The views of a scene show one set of named points, each view turned or mirrored, shifted and resized as a whole, with a little noise and some points left out.
In the rows, 128 means zero.

Scene 1
View 1
<126>: [122 103  93 171  44 121 113 138 168  80 143  90  79 134 117 115 129  92
 169  43 179 197 139 123  98 154]
<197>: [103 142 123 154  51 138  95  92 141 115  73 111 102 137 137  97 127 123
 158 105 143 139 146 115 135 134]
<21>: [107 105 136 141  72 140  97 116 123 148  98  95 100 155 146  94 141 123
 139 107 166 131 155 133 136 160]
<136>: [ 99  96 122 164  64 151 126 131 182 118 127  83  83 130 120  63 131  71
 143  96 147 130 127 132 106 147]
<108>: [101  99 126 148  57 126 117 129 157 112 108 112  86 127 129  87 138 106
 135  79 147 151 154 124 139 151]
<43>: [ 97 133 133 147  65 141 111 110 150 110  81  96  94 131 137  90 127 110
 152  83 139 123 141 121 109 136]
<100>: [104 115  94 169  30 113 126 128 199  59 116 125  73 103 107  92 123  86
 154  50 136 189 137 107 129 133]
<46>: [ 79  83 159 119  68 117 132 135 150 129  84 141  85 111 140  63 152 122
  94  93 118 119 174 123 187 155]
<118>: [ 74 117 183 101  85 134 103  95 103 172  32 137 110 136 167  67 152 156
  97 140 114  73 183 126 196 149]
<160>: [ 98  90 140 150  74 156 113 123 151 157 110  87  95 146 136  63 141  92
 129 127 152 111 143 138 133 157]
<198>: [ 73 100 209  78 107 134  98 103  64 203  27 130 114 154 188  76 167 182
  82 141 130  53 204 139 202 170]
<87>: [ 98  61 156 124  90 129 132 162 133 137 129  89  82 137 145  83 156 111
 108  60 165 129 167 143 121 178]
<86>: [ 81 129 154 128  67 134 118 106 148 119  53 125  95 116 142  70 134 121
 123  99 112 101 157 117 150 132]
<182>: [ 58  96 198  91  92 135 130 116 129 164  35 142  98 111 160  38 158 136
  72 126  89  54 183 128 200 146]
<235>: [107 131 115 159  39 131  79  84 139 135  78 131 106 144 138  94 132 129
 152 140 148 150 154 112 181 142]
View 2
<87>: [121  97 141 142 103 118 150 146 174 124 125  98  83 109  96 155 116 140
 116 186 174  77 132  93 107 148]
<197>: [156  79 128 103 138 108 165 164 126  90 125 125 137 138 108 164 132 130
 150 156 137 127 131 118  85 139]
<136>: [148 101 132 120 141 121 186 176 131 100 121 118 105  84  91 145 123 163
 123 175 166 118 152 103 111 161]
<108>: [140  81 137 110 119 112 172 163 142  95 127 116 121 110 100 146 133 139
 128 170 156  93 137  99  94 151]
<126>: [131  68 116  89 136  69 208 179 128  81 121 124  89 103 109 139 131 175
 132 205 154  81 132  77  92 139]
<46>: [139  87 161 125  85 147 143 142 161 105 137 106 147 109  93 147 140 103
 117 141 161  80 142 106  93 163]
<100>: [143  71 134  70 128  96 211 171 110  62 131 129 131  87  97 130 149 168
 125 175 148  74 146  87  78 153]
<21>: [145  86 129 136 125 113 147 161 160 117 120 112 111 139 109 167 117 119
 143 171 154 126 126 111 106 141]
<160>: [151  98 134 145 129 130 157 174 154 121 119 113 113 106 100 155 115 128
 129 165 169 135 144 111 121 161]
<198>: [143  96 160 174  81 166  71 114 200 147 132  90 148 179 105 191 117  49
 142 121 152 126 116 142  99 141]
<86>: [152  99 149 115 118 146 146 137 133  98 132 113 148 125  89 163 135 122
 133 134 146 114 141 130  80 150]
<118>: [153  92 159 148  92 164  97 127 174 123 133 102 167 161 102 178 129  63
 142 114 146 128 127 141  90 150]
<43>: [147  97 131 109 140 118 166 151 126  96 123 118 117 124  95 164 127 152
 140 161 145 117 137 122  83 139]
<235>: [165  60 130 109 127 107 163 181 142  90 125 127 160 143 122 156 138  96
 154 151 138 137 130 109  97 151]
View 3
<235>: [141 121  89 120 119 129 131 104  83 130 137 125  96 115 108 128  82 104
 123 113 127 134 131 113 164 151]
<43>: [158 114 102  92 123 132 114 117  84 133 148 111 106 131 101 131  90 122
 123 137 108 126 122 137 157 140]
<126>: [193  94  70  94 103 117 118 136  65 139 160 104 118 157 116 108  88 102
 119 151 103 122 105 133 173 173]
<87>: [137 108  80  84 123 133 102 174  90 128 144 114  98 154  94 110  87 128
 143 153 127 122 109 147 165 145]
<198>: [ 66 147 117 100 154 138 117 149 130 102 114 132  68 115  84 138  75 139
 161 123 152 136 154 135 143 119]
<46>: [127 120  91  95 141 137 123 143  87 131 139 134  97 142  90 124 107 146
 139 124 158 131 110 131 152 148]
<118>: [ 89 140 117 103 151 139 126 126 113 114 123 135  80 114  88 142  89 141
 147 115 152 137 144 129 143 127]
<182>: [ 93 136 118  90 158 151 116 137 104 124 130 139  86 123  78 141 107 165
 146 115 164 133 123 137 139 119]
<108>: [158 108  85  96 121 130 118 134  77 135 148 117 107 142 102 120  95 123
 127 135 126 127 111 131 162 155]
<197>: [156 118 101 103 121 127 125 104  85 129 144 113 104 126 107 132  87 113
 121 129 112 130 130 126 157 148]
<21>: [133 117  93 101 119 133 109 138  93 125 138 112  93 126 101 125  74 111
 134 136 113 127 128 134 166 137]
<136>: [170  99  87  91 108 145  99 132  65 148 156 109 111 132  98 122  92 121
 118 136 106 121  99 140 172 134]
<160>: [136 110  90  98 115 149  96 141  79 139 144 117  96 121  93 125  83 121
 129 128 117 124 110 138 173 124]
<86>: [140 123 112  91 139 136 122 113  90 130 142 123 102 129  94 137 103 141
 127 126 132 131 124 133 145 137]
View 4
<43>: [140 121 114 123 147 122 163 152 130 136 122  90 152 136 101 133 185 126
 134 121 140 110 154 142 137 122]
<126>: [163 148  93 122 125 110 153 186 187 122 179  64 159 143  80 122 168 116
 146 107 149  67 180 174 150  92]
<118>: [ 82 102 170 128 193 178 125 131  49 142  51 160 135  90  75 151 168 150
 126 127 130 146 140 140 140 122]
<160>: [147 113 133 103 158 154 187 166 120 117 109 119 121 108  95 127 177 132
 170  85 136 132 160 149 153 101]
<198>: [ 89 111 200 120 188 188 125 132  26 121  46 184 147  69  45 159 158 164
 143 125 130 169 135 128 132 116]
<100>: [123 134  82 121 158 111 137 172 187 157 170  63 134 154 101 118 181 104
 124 129 134  61 182 181 160 109]
<235>: [120 109 115 153 158 162 127 160 114 142  77 106 141 119 112 138 161 135
 124  94 160  72 156 173 146  97]
<21>: [146 122 137 124 144 149 159 163 109 115 104 118 152 108  80 138 166 140
 152  96 148 116 156 149 138  99]
<86>: [ 98 112 133 117 182 141 142 139 103 151 102 116 133 123  93 137 186 127
 126 139 124 128 152 145 146 130]
<87>: [138 143 150  87 157 139 163 174 135 107 159 122 140 103  40 131 167 132
 172 114 121 137 173 151 153  97]
<182>: [ 66 101 170  97 217 173 139 129  65 152  75 162 106  92  73 140 183 135
 138 141 103 169 149 137 156 133]
<108>: [127 128 118 114 160 136 147 168 145 134 139  99 136 126  82 128 172 123
 142 115 133  99 170 165 153 103]

Which points are out of place in each view (at most two, in the order of its rows)? Write none if all are in place.
view 1 | <21>, <118>
view 2 | none
view 3 | <43>, <136>
view 4 | <160>, <86>
